Each row is a point on a tangle of strands that fork and nearly touch. The rows are in no order.
In the rows, zero is written as 128.
Points whose rows are less than 85.3 apart are linked; no others are. Some points are linked to none.
j_906: [134 137 136 148 121  68 161 114 167 165 116 122 116 100 173  88 143 124
 163 177]
j_529: [ 68 144 161 139 160 160 132 132 130 177 190 106 109 162 140 179 130  98
 108 103]
j_426: [165 134 135 128 164 137 137 154 127 145 129 108  63 161 118 135 153 139
 144 119]
j_361: [143 123 172 135 145 119 142 177 162 184 166 110 153 118 147 190 107 127
 158 156]
j_639: [189 129 150 148 166 130 123 200 133 131 117 113 128 115 144 124 154 146
 156 102]
j_123: [ 79 139 100  80 100 144 122  35 144 111 174 111 154 121 154 120 124  72
 126 135]
j_948: [148 129 133 129 156 161 128 139 187 166 162 133 161 126 160 194 139 118
 140  96]
j_594: [135  87 107 129 132 146 116 134  74  82 126  89  80 139 101 107 154 115
 104  96]
j_674: [129 151 148 185 136 217  81 138 122 117 173 123 110 174 164 212  93  42
  92  35]
j_291: [ 83 146 150 188 123  87 117 188 118 107  47 203 150 137 123  86 103 166
 138 169]
j_859: [148 103 183 128 149 148 135 156 132 180 163 123 121  94 144 126 176 136
 157 113]
j_110: [115 127 141 151 166 190 110 141 133 128 179 101  94 139 149 209 130 112
 102  74]
j_501: [ 36 137 111 123 110 159 131  90 154 166 192  80 105 122 177 144 146  59
 138 137]
j_456: [ 85 111 130  96 123 133 160  86 112 156 181 116 108 127 170 135 126 112
 166 154]
j_115: [138  92 116 119 115 119 138 113 114 114  88 174 116 108 124 104 155 151
 114  98]
j_921: [109 152 145 156 142  55 162 125 148 119  63 199 124 136 146  99  82 166
 143 168]
j_951: [113 117 100  61  96 134 165  50 109 156 162 173 132 125 166 122 127 113
 141 123]
j_521: [108 105 134 134 110 127 139 150 102 129  84 211 139  89 133  95 101 176
 165 168]
j_931: [183 129 130 129  94 197 104  78 123 128 132 144 105 155 105 146 144  74
  89  88]
j_974: [143 131 189 167 110  81 116 173  98 146 129  89 158 117 110  92 116 151
 132 167]
j_780: [ 90 148 156 186 132  76 113 172 143  82  37 180 119 126  97  86 119 148
 123 160]
j_890: [ 90 169 124  87  87  70 161  93 161 120 158 116 146  93 173  71 117 106
 169 181]
j_944: [111 100 129 149 159 113 143 136 121 145 137  82 142 107 171  87 149 149
 141 135]
j_482: [132 142 137 179 144 222  99 150 136 153 167 110  97 166 155 184 134  53
 102  47]
j_252: [ 82  90 135 143 140 105 124 121 126 132 174  59 163 114 135 155 108 123
 106 154]
j_47: [ 94 109 113 115 135 117 122  75 119 113 107 118 124 129  90  88 103 121
 147 163]
j_279: [123 125 111  96 117 136 152  80 187 158 174 132 116 101 176 153 152 104
 148 133]
j_172: [148 118  54 112 114 124 110 167  81  34  75 134 110 136 111 119 126 151
 110  99]
j_388: [ 96 156 106  83  52 122 162 126 158 136 143 164 168 102 165 103 117 128
 194 197]
j_413: [186 112 168 171 156 127 127 176 158 157 114 133 141  93 144 117 146 146
 183 138]
j_39: [115 129 112 121 112 149 168 115 140 160  84 221 117 118 153 101 131 154
 173 145]
j_984: [ 62 101 150 110 129  71 141 111 128 131 194  77 157 114 155 150 107 113
 124 173]
j_612: [ 90 140 112 126 108  96 151 123 134 140  83 194 158 104 168  63 142 155
 150 154]
j_300: [ 30 136 120 139 152 123 134  96 147 149 201  95 125 150 149 184 111  75
  80  92]
j_427: [ 82  87 122  80 122 128 141  74  96 131 168 109 152 149 124 148 118 113
 113 129]
j_891: [106 133 112 182 148 205  84 107 112 116 177 115 130 170 165 201  69  59
  74  53]
j_100: [ 88 165 157 169 106  82 119 160 165 114  66 192 131 113  97  73 146 137
 124 160]
j_428: [119 130 122  99  93 131 154 104 148 169 131 167 135 108 126 129 137 134
 155 168]
j_323: [147 132 123 132 163 170 114  83 172 119 148 111  93 129 121 151 144 114
 114 100]
j_191: [104 144 128 108 140 178 123 103 128 173 176 105 157 184 152 160 135 105
  90  87]
j_599: [138 111 141 160 161 105 153 149 130 139 129  76 116 152 119 138 117 134
 132 164]
j_352: [138 113  86  90 127 132 151  67 124 133 115 160 152 138 150 122 139 120
 113 100]
j_51: [128 120 143 134 171 133 141 118 127 154 147  93  81 137 137 115 165 123
 128 128]
j_271: [183 127  88 118 124 135 124 190  98  66  90 147 100 131 110 158 102 168
 138 124]
j_919: [168 171 165 145 153 123 117 175 155 135  94 176 130 121 104 109 105 173
 178 125]
j_547: [148 142 140 142 157 130  91 191 132  65 173  61  93 108 127 166 137 135
 109 113]
j_528: [ 98 132  99 137 167 159  99 129 123  88 162  67 149 162 144 171 117 119
  81  79]
j_469: [112 154 161  91 147 127 133 116 101 150 157 136 134 140 102 107 129 162
 116 137]
j_623: [183 107 176 156 191 138 125 203 126 132 154  97 112  96 149 143 149 158
 174  90]
j_856: [134 140 162 103 138  80 147  92 123 150 153 128 109 125 114 110 126 150
 130 153]
j_812: [104 124 120  77 146  69 147  72 116 128 151 113 170 144 115 111 127 131
  97 121]
j_214: [121 109 169 136 102  79 131 131  85 139 131 108 143 104  99  76 116 149
 133 184]
j_573: [123  70 103 116 110 121 124  84 115 102 131 100 158 102 132 151 142 128
  95 115]
j_553: [102  69 119 121 123  86 131 114 129 116 146  88 159  98 126 129 130 124
 103 155]
j_710: [126 118 114 118 109 134 124 125 139 147  96 151 159 117 119 119 119 151
 147 148]
j_507: [167 157 125 126 150 133 130 178 113 105  93 131 125 143  99 109 116 183
 133 122]
j_680: [133 136 156 112 124  79 121 130 118 123 127 153 185  90 144 106 100 181
 124 157]
j_935: [115 146 154 149 127  86 160 108 111 153 127 140 107  90 170  43 142 143
 188 164]
j_140: [106 115 107 102  86 127 138  81 156 144 112 137 102 138  86 103 143 100
 133 171]
j_79: [114 133 121 123 141  99 135 156 111 128  74 132 119 156  98  73 129 156
 126 154]
j_120: [ 81  99 144 137 152 130 129 132 116 122 184  76  87 133 132 172 131 105
  85  97]
j_18: [132 111  95 143 116 131 127 165 102  69  40 189  85 125 105 125 120 154
 116 111]
j_212: [113 146 132 115 114 105 138 116 158 135  88 194 145 124 104 106 101 166
 136 157]
j_282: [145 111 146 161 114  67 135 122 189 127 120 110 156  74 136 119 112 126
 144 176]
j_872: [125 112 133 105  90 109 154 133 145 175 139 138 145 109 162 113 162 131
 155 161]
j_959: [ 97 106 106 121 124  77 148  89 155 140 134  99 149 114 163 105 135 123
 149 182]
j_281: [135 118 138 128 146 160 102 156 142 122 173  91 131 121 138 193 140 120
  96  90]
j_804: [131 135 159 142 122 107 140 127 142 166 120 137 131 104 112  96  85 155
 194 198]
j_385: [ 94 127  96 100 130 123 134 106  91 132  84 156 164 164 107  80 129 154
 125 129]
j_735: [132 109  90 124 146 148 125 121 144 125  92  96 124 154 111 121 144 132
 120 131]
j_989: [172 150 129 126 131 168 103 191 110  79 153  93 100 136  91 180 119 140
 133 112]
j_31: [132  94 133 141 128  98 136 124 187 140 139 102 147  71 163 136 137 121
 144 152]
j_243: [130  96 121 154 120 175 102 179 138  99 164  76 111 125 132 207 147 102
  96  71]
j_219: [107  96 119 111 134 100 159 121  94 141 133 118 161 112 163  81 139 150
 149 153]
j_789: [ 51 108 131 109 103 101 144 108 143 144 196  96 158 112 166 170 134  87
 107 153]
j_703: [148  91 121 114 137  84 152 100 134 110 106 130  76 126 122 127 132 135
 126 141]
j_833: [136 124 123 104 105 166  93 112  93 119 125 121 117 152  71 107 155 115
  99  96]
j_800: [159 155 101 110 124 133 105 205  87  67 153  70  99 154  98 183 117 119
 120 132]
j_583: [105 135 137 150 152  99 142 110 127 145 152 109 129  91 188  69 146 147
 168 158]
j_926: [101 137 122  77 134  59 137  97 105 117 116 133 193 135 133  86 110 146
 110 142]
j_369: [155 119 157 145 179 168 107 169 115 123 172  91 110  90 147 132 143 159
 149  92]
j_492: [130 128  87 112 147 123 139 123 119 111  68 132 107 174  92 103 122 144
 124 126]
j_709: [138 125 115 101 108 129 121  73 136 120 108 160 101 129  75 134 129 119
 104 110]
j_817: [148  99 159 155 141 109 112 171 133 125 155  78 150 108 137 153 133 145
 114 142]
j_654: [166 105 111 108 123 166 152  89 147 156 119 135  94 155 123 177 130 105
 120 126]
j_283: [ 97 127 112 179 156 198 113 163 104 120 168  87  76 174 158 216  97  79
  88  52]
j_116: [137 132 144 106 130  70 131 126 119 113 132 113 198 131 118 112 116 167
 103 157]
j_490: [126 152 102 125 128 143 107 166 127 118  60 162 138 148  87  90 156 148
 109 119]
j_356: [ 97  76 109  81 102 121 130  68  72 135 141 136 128 132 110 109 126 103
 122 116]
j_977: [147 132 163 138 126 121 130 154 165 185 144 144 138 100 126 127 111 143
 182 189]
j_208: [107 150 170 144  96  76 141 115 122 140 116 168 113  79 149  65 118 141
 179 189]
j_285: [120 118  81  88 105 123 135 129  72 120  95 130 151 181 110 108 124 147
 105 110]
j_200: [ 96 104 139 144  87  66 150 147 119 126  66 198 106 129  90 111 107 133
 129 182]
j_611: [118 130  88  96 118 117 125  73 103  79  64 193 128 155  84 113 106 122
 101  92]
j_677: [147 108  97 124 112 168 142 103 133 159  89 206 108 129 130 126 134 133
 167 123]
j_996: [140 143 158 145 134  72 151 125 154 146  97 130 103 103 126  84 144 140
 130 169]
j_433: [ 78 132  92  81  97 120 153  72 143 130 163 117 168 116 165 114 127 103
 157 158]
j_750: [ 95 111 125 129 124 181 111 103 130 164 156 103 141 141 117 128 126 108
 151 156]
j_265: [183 164 122 114 120 161  90 209 116  80 110 123 113 128  64 154 124 141
 135 114]
j_465: [ 83 124 116 142 148 172 131 122 146 165 154  70 128 167 126 158 117 103
 124 147]
j_745: [ 98 104 126 140 159 180 109 129 101 119 160  79 119 130 151 126 150 121
 102  74]
j_129: [ 62 150  96 138  79  79 149 119 142 122  84 177 172  98 164  39 120 130
 162 185]
j_260: [186 154 133 133 133 202  96 142 137 116 150 104  93 156 117 189 136  89
 111  67]
j_940: [201 145 176 150 118  98 123 242 101 102 116 130 145 107  97 130 114 171
 147 131]
j_834: [162 124  88 125 132 159 113 142  99  65 119  87 102 160  81 165  95 117
 121 123]
j_136: [117 140  80 101 107 175 117  58 126 149 107 152 135 166 114 106 132 103
 123 112]
j_496: [ 51 133 140 125 152 118 142 126 158 175 194  83 116 154 169 173 135  97
 102 106]
j_143: [155 139  84 115 142 156 119 149  82  89 107 112 102 173 111 119 141 149
 125  99]
j_366: [ 78 122 116  93 110 142 116  34 133 137 174 111 130 147 122 126 143  54
 122 109]
j_125: [177 151 149 103 133 135 115 146 148 123 124 133 149 111 105 120 167 154
  96  82]
j_294: [ 72 133 133 123 126 134 133 108 156 167 184  79 118 122 170 115 160 103
 139 144]
j_900: [186 119  99 116 132 161 121 174 134 103 126 109 133 142 140 198 138 128
 103  91]
j_380: [178 109 164 171 145 106 135 159 142 139 104 133 117  78 157  90 165 149
 145 127]
j_425: [128 152 157 137 150 216  82 107 138 152 170 103 120 134 104 133 148 100
 132  83]
j_370: [193 133 139 128  89 210  80 115  96 111 144 142  96 138 101 159 138  96
  99  56]
j_64: [125 125  87 121 148 111 143 105 151  96  61 165 117 141 109 105 103 152
 133 144]
j_821: [170 170 138 121 122 171  98 180 145 117 108 108 113 145  61 134 143 136
 113 113]
j_472: [160 130 180 146 151 102 135 173 166 168 158 112 138 122 107 155 101 143
 171 179]
j_669: [124 142 126 135 156 108 133 112 119 135 114 153 145 113 142  80 102 170
 166 161]
j_932: [118 108 111 118 157  93 131 113 106  92 115 100 154 117 118 100 113 155
 130 128]
j_199: [ 91 136 126 113 130 153 110  61 151 135 169  90 140 156 108 147 132  81
 100 121]
j_183: [ 46 140 121 167 134 173 105  86 155 153 183 106 133 145 172 180 116  66
  86  85]
j_790: [157 135 144 205 117  43 158 130 113 143  74 118 141 110 165  91 115 127
 154 178]
j_822: [101 138 137 162 114 102 127 159 109 155  89 169 166 118 131  52 108 161
 159 168]
j_684: [144 111 152 111 139 138 120 137 125 145 158 123 142 114 121 156 110 157
 149 141]
j_474: [106 105 106 105 137 149 129  77  93 119 159  92 168 177 144 159 123  96
  95 102]
j_378: [169 167 119 134 146 133 119 178 144 100  79 178 144 126 115 120 100 183
 142 121]
j_519: [195 133 119 106 140 148 121 213 118 100 126 121 155 133 136 195 136 157
 131  92]
j_904: [137 159 163 186  89  32 148 120 149 146  89 137 138 103 158  84 118 118
 151 195]
j_991: [189 156 131 110 131 180  93 146 137 110 133 146 139 122 102 146 140 151
 116  68]
j_70: [100 119  99  73 114 119 151  71 103 153 128 163 152 135 161  97 148 139
 133 126]
j_713: [163 144 132 112 178 125 148 149 146 163 139 111 125 159 162 157 157 151
 119 100]
j_226: [115 138 135  91 129 102 121  86 131 131 141 135 158  99 136  84 169 143
  95 114]
j_540: [ 96 123 140 135 123  43 148 110 103 121  87 164 127 120 116  62 112 142
 126 162]
j_383: [114 130 120 116 120 185  92  81  99 138 149 110 145 162  96 106 141  91
  98  89]
j_649: [150 157 112 128 107 119 111 211 127  88  58 160 132 144  86 112 150 165
 118 115]
j_232: [129 129 149  95 125 103 119 131 122 121 133 136 151 119  98  95 160 154
  85 104]
j_637: [119 129 159 130 148 146 133 128 182 175 168 103 130 138 140 177 116 122
 153 159]
j_246: [141 125 139 164 144  88 114 108 171 100 123 117 158  74 113 100  93 146
 133 158]
j_206: [104 186 136 129  75  61 162 129 147 150 140 117 156  99 167  53 120 106
 188 191]
j_244: [ 99 148 147 130 146 186 122 150 108 172 198 109 139 187 144 199 129 103
  89  79]
j_607: [135 152 100 105 105 167 137  57 158 176 150 148 135 145 148 141 138  69
 125 113]
j_992: [159 186 172 174 133  53 116 160 124 113  74 178 161 110 119  86  96 164
 136 163]
j_60: [196 105 101 130 118 185 131 124 124 140 105 150 108 156 111 178 130 117
 123  95]
j_268: [ 94 133  97 115 125  94 153 128 101 150  73 160 138 161 136  75 133 154
 140 166]
j_141: [146 139 176 160 166 118 111 196 142 110 169  56 121 105 130 153 132 140
 116 118]
j_339: [122  70  85 127  99 164 118  85 119 124 115 117 122 133  95 146 133  88
 113 125]
j_419: [141 108 127 134 166 133 130 125 100 105 138  82  91 133 107 111 144 132
 117 115]
j_999: [ 97 126 139 156 125 216  87 118  99 158 177 117 141 178 164 157 128  63
  77  41]
j_30: [171 137 153 153 136 230  77 162 125 133 174 117 116 151 139 173 149  80
 114  41]
j_149: [159 131 140  91 119 157 127  86 158 149 144 183 143 111 119 171 124 135
 133 123]
j_71: [136 180 173 176 121  41 150 140 135 131  72 201 154 108 161  87  81 162
 149 168]
j_415: [131  60  93 125 113 148 120 119  84 105 119  99 116 128  97 140 115 128
 110 139]
j_233: [118 113 123 106 122 136 154  77 153 163 160 128  98 138 140 176 136  96
 124 140]
j_767: [ 87 123 151 140 100 106 153 168 104 139  77 245 118 120 141 123 108 169
 152 164]
j_832: [129 144  73 122 115 116 121 162  81  34  52 183  96 146 114 120 119 152
 100  96]
j_927: [146 135 116  94  90 163 132  74 153 164 116 185 132 127 123 142 144  99
 128 120]
j_843: [160  90 157 110 110  89 149 135  93 124 122 155 105 108 115 147 106 169
 125 151]
j_124: [137  99 102 122 119 126 146  92 185 146 126 139 144  92 157 140 150 120
 137 131]
j_354: [127  82  76 129 110 142 140  94 135 136  93 123 121 124 123 111 140 117
 134 137]
j_328: [163 114 145 130 127 126 140 158 136 132  87 191 114 104 105 151 100 163
 156 136]
j_36: [159  70 129 121 127 167 124 157  91 103 127 107 100 127 100 153 117 149
 134 138]
j_138: [101 164 153 155 111  33 147 106 106 122  97 172 131  90 161  41  94 143
 166 176]
j_277: [ 59 158 114 128  76  71 166 140 146 138  81 209 143 119 155  74 109 126
 175 200]
j_600: [169 161  67 121 128 183  88 117  83  57 125  92 101 168  98 152 108 105
 116  90]
j_569: [ 99 110 110 128 127 112 135 119 109 128  90 177 133  99 142  73 149 165
 125 127]
j_248: [172 114 167 194 124  76 137 168 136 123  85 158 134  63 161  92 136 152
 163 145]
j_497: [111 175 170 203  99  18 148 127 128 136  55 178 148  96 156  88  93 120
 141 180]
j_697: [135 144 146 133 157 116 138 117 162 160 134  95 114 143 119 138 114 129
 150 169]
j_650: [189 134 111 117 155 134 145 187 113 113 124 100  77 161 127 152 146 150
 122 109]
j_450: [107 118 117 118 169 128 110  99 113  71 163  64 133 160 118 145 118  94
  89  92]
j_216: [121 146 135  82 152 108 125 106 106 129 156 112 164 157 132 125 120 157
  90 119]
j_725: [158 100 115 173 120  94 145 178 133  79  59 140  96 112 121 111 127 148
 132 139]
j_467: [144 115  99 124 131 176 114 123 124 112 133  90 112 168 121 169 130  99
  96  89]
j_429: [194 109 109 113 106 158 131 153 143 125 109 146 141 126 106 181 141 135
 119 101]
j_89: [ 68 123 119 177 131 194  98 120 139 139 182 113 137 151 147 200 100  66
  70  64]
j_634: [ 90 183 139 133  80  22 166 106 108 135 110 126 143 113 156  44 106 109
 183 212]
j_558: [102 128 122  75 114 109 155  73 141 153 145 123  89 141 120 110 151 108
 141 157]
j_902: [142 103 145 128 131 129 146 137 146 179 131 140 103  98 139 105 163 135
 151 146]
j_766: [103 159 144 138 169 160 114 109 176 153 178  98 142 124 143 125 130 120
 135 122]
j_435: [114 133 103 119  97 186 129  67 154 174 164 114 135 176 154 172 143  51
 110 114]
j_229: [126 159 120 125 149  90 137 125 161  94  68 200 128 138 121 117  81 179
 128 155]
j_336: [182 110 173 186 125  67 152 181 134 148 109 102 136  93 137 136 119 143
 143 167]
j_712: [103 140 113  97 115 163 123  61  96 163 144 128 131 179 105 108 128  96
 106 120]
j_537: [126 123 105  97 133 158 126 112  99 139 155 110 164 204 129 166 138 112
  72  90]
j_576: [168 124 176 150 112  99 117 208 117 133 115 117 151 100  97 113 143 155
 127 150]
j_938: [122  96 110 126 143 149 101 101  98  93 154  75 103 128 126 117 165 111
  84  66]
j_950: [175 138 132 114  83 197  85 144  90  98 143 114 129 145  75 161 132  98
  96  87]
j_430: [120 156 134 155 132 196  82 132 117 138 165  95 115 173 142 164 157  66
  66  41]
j_778: [132 150 144 119 157 145 106 108 163 133 155 133 158 100 127 118 137 146
 123 109]
j_91: [161  80 108 113 119 137 112 116 131  92 132 109 123 103 118 176 136 125
  88 104]
j_695: [168 141  86 132 143 166 115 177 111  85 152  75 103 158 150 211 131 109
 107  86]
j_82: [202 144 143 126 125 123 119 237 104 100 123 119 132 109 114 167 142 159
 138 107]
j_567: [169 151 129 125 150 109 150 147 168 162 114 115 143 145 144 134 152 149
 120 137]
j_788: [142 104 130 132  99 160 129 146 149 147  76 224 115 113 104 139 120 151
 156 125]
j_667: [146 161 165 127 134 146 128 157 154 167 106 180 116 111  86  97 135 146
 183 131]
j_460: [110 119 135 146 131 183 105  76  97 144 182 113 113 172 164 176 129  57
  76  63]
j_889: [151 168 155 156 148  89 124 142 126  96  92 148 156 102 114  92  89 176
 127 142]
j_121: [152 164 136 137 169 175  99 158 128 109 178  88  80 156 134 199 144 102
 105  54]
j_717: [175 111 115 125 133 136 127 166 102 100  85 187  99 138 108 134  96 168
 158 119]
j_126: [152  83 142 172 116  94 152 171 135 152  94 125 151  96 149 124 134 146
 151 175]
j_568: [ 72 157 102  88  48  94 174 123 134 146 106 191 155 118 155  97 121 121
 172 189]
j_3: [161 161  97 125 150 122 126 186  66  76  96 140  95 157 102 100 129 165
 125 112]
j_299: [ 96 141 145 142 141  21 144  88 100  96  93 135 136 106 138  65  91 143
 146 177]
j_746: [ 76 128 125 114 165 132 112  74 151 109 172  84 142 154 118 156 123  97
  82  83]
j_525: [113 142  95 144 165 180  98 139 100  81 173  72 115 191 143 188 114  89
  74  61]
j_823: [116 104 100  83 116 167 139  62  94 165 173 138 144 144 168 133 113 111
 140 121]
j_603: [112 130 127 151 119  41 171 100 148 122 130 101 134  93 180  81 132 116
 157 179]
j_961: [107 148 142 138 104 117 125 170 131 128  61 185 128 128  87  73 158 149
 120 128]
j_447: [135 146 132 118 130 152 126  73 145 137 130 127  93 136  91 126 146 112
 126 127]
j_591: [171 111 147 191 123  72 132 177 120  88  56 148 130  79 138 102 112 153
 129 144]
j_367: [115 146 110  95  89  95 165 105 164 130 150 133 164  84 189  99 118 135
 192 183]
j_879: [ 84 119 146 124 105  63 140 110 103 143 149 101 160  89 129  74 115 121
 146 194]
j_473: [107 142 130  99 136 124 126  89 165 143 171 107 171 112 161 119 161 136
 112 120]
j_512: [176 128 188 182 144  84 137 176 101 120 129  94 105 105 124 122 114 145
 148 151]
j_505: [118 109 125 119 128 169 117  84 128 153 163 127 129 123 140 134 165 100
 115 102]
j_159: [143  72 140 136 116 163 111 153 124 141 138  98 110 111 120 161 149 125
 131 123]
j_107: [100 132 123 165 128 103 134 175 115 128  56 162 133 146 100  70 110 163
 150 175]
j_437: [142 154 150 160 130 101 105 144 163 117 110 147 164  83 108  88 101 169
 150 171]
j_451: [137  79 113 140  99  76 154 132 144 147  97 138 161 106 134 120 122 137
 137 184]
j_164: [ 46 109 119 120 134 160 144  75 111 155 201  98 107 123 162 141 129  82
 141 143]
j_580: [ 98 114 146 164 168 160 105 148 134 135 164  68 127 106 139 122 154 129
 120 109]
j_431: [163 134 102 124 146 193 114 164 102 128 120 112 115 169 104 130 137 136
 148  98]
j_577: [111 126 120  99  82 137 122  86 139 144  90 189  99 138  68 122 131 110
 129 150]
j_853: [122 137  96 170 143 203  88 171  92  78 165  74  84 159 152 191 122  82
  95  47]
j_728: [153 137  80 107 116 128 106  98 100  57  80 151 106 154  67 128 108 114
 101  88]
j_335: [139 104 135 123 151 119 127 163 129 100 164  75 149 129 150 184 125 144
  95 114]
j_956: [170 124 136 131 145 175 116 163 122 138 105 158 136 117 114 118 131 157
 162 103]
j_368: [172 134  95 119 125 214  97 182  77  92 137  99 109 177 101 162 141 110
 127  94]
j_886: [174 133  74 116 119 135 108 189  93  49 113  95 100 145  95 159 106 143
 131 143]
j_995: [151 102  94 112 126 126 132 111 122  75 102 134 113 108 118 132 136 128
  98  97]
j_371: [112 112  79  88 120 130 126  47 113 107  77 170 152 132 120 101 125 110
 105 108]
j_332: [154 123 135 134 123 205 101  76 112 137 153 119 115 176 143 168 128  64
  99  77]
j_253: [ 92 150 146 125 141  99 158 115 155 157 185  89 123  91 198  94 165 113
 155 155]
j_566: [ 68 121 104  91  86 119 157 104 139 140 203 105 167 113 184 146 118 101
 144 169]
j_391: [149  82 113 154 100 137 132 169 117  88  59 150  77 106  85 128 131 147
 135 135]
j_526: [117 125 135 116 141  56 143 102 128 131 112 125 123 114 101  86 138 136
 122 167]
j_910: [ 95 158 149 124 144 163 124 107 191 171 194 106 122 112 142 169 125  91
 143 134]
j_798: [133 154 157 124 135 136 116 121 147 143 125 125  86 130  69 111 133 140
 145 141]
j_813: [165 166  77 112 124 147  87 129  96  32 104 123 115 151  93 135 117 122
 104  82]
j_240: [139 151 150 103 129 111 121 120 144 153 160 151 176 101 140 108 121 170
 135 135]
j_672: [160 123 167 153 152 123 122 148 127 122 125 101  97 100 110 115 121 154
 159 142]
j_542: [100 127 122  69 127  57 157  60 139 117 148 124 159  99 148 102 132 115
 108 136]
j_134: [126 130 165 138 110  79 145 150 123 125  66 192  97 138  87 126 109 161
 127 153]
j_495: [130 125 177 152 172 170 108 158 143 156 169 104 106 107 139 126 171 132
 148  92]
j_284: [127 125 132 121 145 140 156 111 177 174 169 125 140 115 187 172 157 122
 138 120]
j_791: [ 88 103  79 104 120 112 133  71 151 144 132 108 159 123 136 103 135  94
 135 146]
j_353: [107 125 145 141 118 214  96 117 139 161 177 115 123 127  96 131 138 105
 150 124]
j_893: [ 98 103 135 148 157 129 140 146 129 150 151  44 101 150 121 144 114 112
 124 157]
j_675: [106 131 143 109 169 110 126 132 117 117 179  78 156 148 146 160 117 146
  82 109]
j_967: [149 114 109 113  96 176  99 134  91 104 130 111 147 131  82 141 131 135
  94 106]
j_692: [115 105 114 125  80  77 153 147 131 141  72 164 146 127 105 119 118 139
 116 184]
j_556: [147 117 175 149 107  87 152 161 137 134  75 218 101  99 113 130  97 152
 152 168]
j_698: [161 123 109 125 154 129 120 169 123  61 148  66  90 139 122 179 145 116
  96 100]
j_513: [167 159 130 105 133 178 119 122 140 142 126 148 137 164 111 145 138 140
 119  91]
j_852: [170 152 134 105 135 178 108  88 138 137 158 161 132 142 116 176 112 121
 119  88]
j_868: [111 123 130 160 175 172 113  96 164 123 173  97 100 131 141 173 133  92
  95  77]
j_987: [160 151 156 132 118 164 109 158 147 149 105 143  98 130  58 118 146 138
 151 118]
j_262: [ 77 121 121 112 107  98 133 101 129 122 122 131 145 102 108  72 109 116
 159 183]
j_157: [ 95 129 127 122 113  98 166 118 114 141  78 224  94 129 146  99 113 161
 153 149]
j_724: [155 149 138 142 147 101 136 188 143 119  65 187 135 111 132 111 142 178
 130 119]
j_174: [181 145 141 127 125  95 145 153 156 140  90 160 136 117 133 114 151 162
 122 120]

A fork is a point with three links, a tip a point with one. Leave the first point through the second and follow the links. Name the first fork or tip that comes.
j_984 / j_252 => j_634
j_612 / j_569 => j_433
j_672 / j_512 => j_328
j_433 / j_123 => j_283
j_435 / j_607 => j_778
j_951 / j_70 => j_886

Follow the links from the first point to the second, and from the first to the third. Name the last point that the two ways share.
j_199 / j_437 / j_583 => j_526
j_367 / j_110 / j_141 => j_335
j_370 / j_437 / j_852 => j_335
j_383 / j_697 / j_513 => j_778
j_834 / j_529 / j_456 => j_110
j_951 / j_200 / j_141 => j_886
j_611 / j_370 / j_566 => j_110

A fork is a point with three links. Follow the links from the first point to the second and name the forks in between, in order.
j_174 / j_519 => j_378 > j_987 > j_447 > j_110 > j_281 > j_335 > j_900
j_872 / j_649 => j_229 > j_492 > j_79 > j_107
j_654 / j_567 => j_900 > j_335 > j_281 > j_110 > j_447 > j_987 > j_378
j_244 / j_123 => j_482 > j_110 > j_281 > j_335 > j_216 > j_526 > j_433
j_798 / j_833 => j_447 > j_110 > j_482
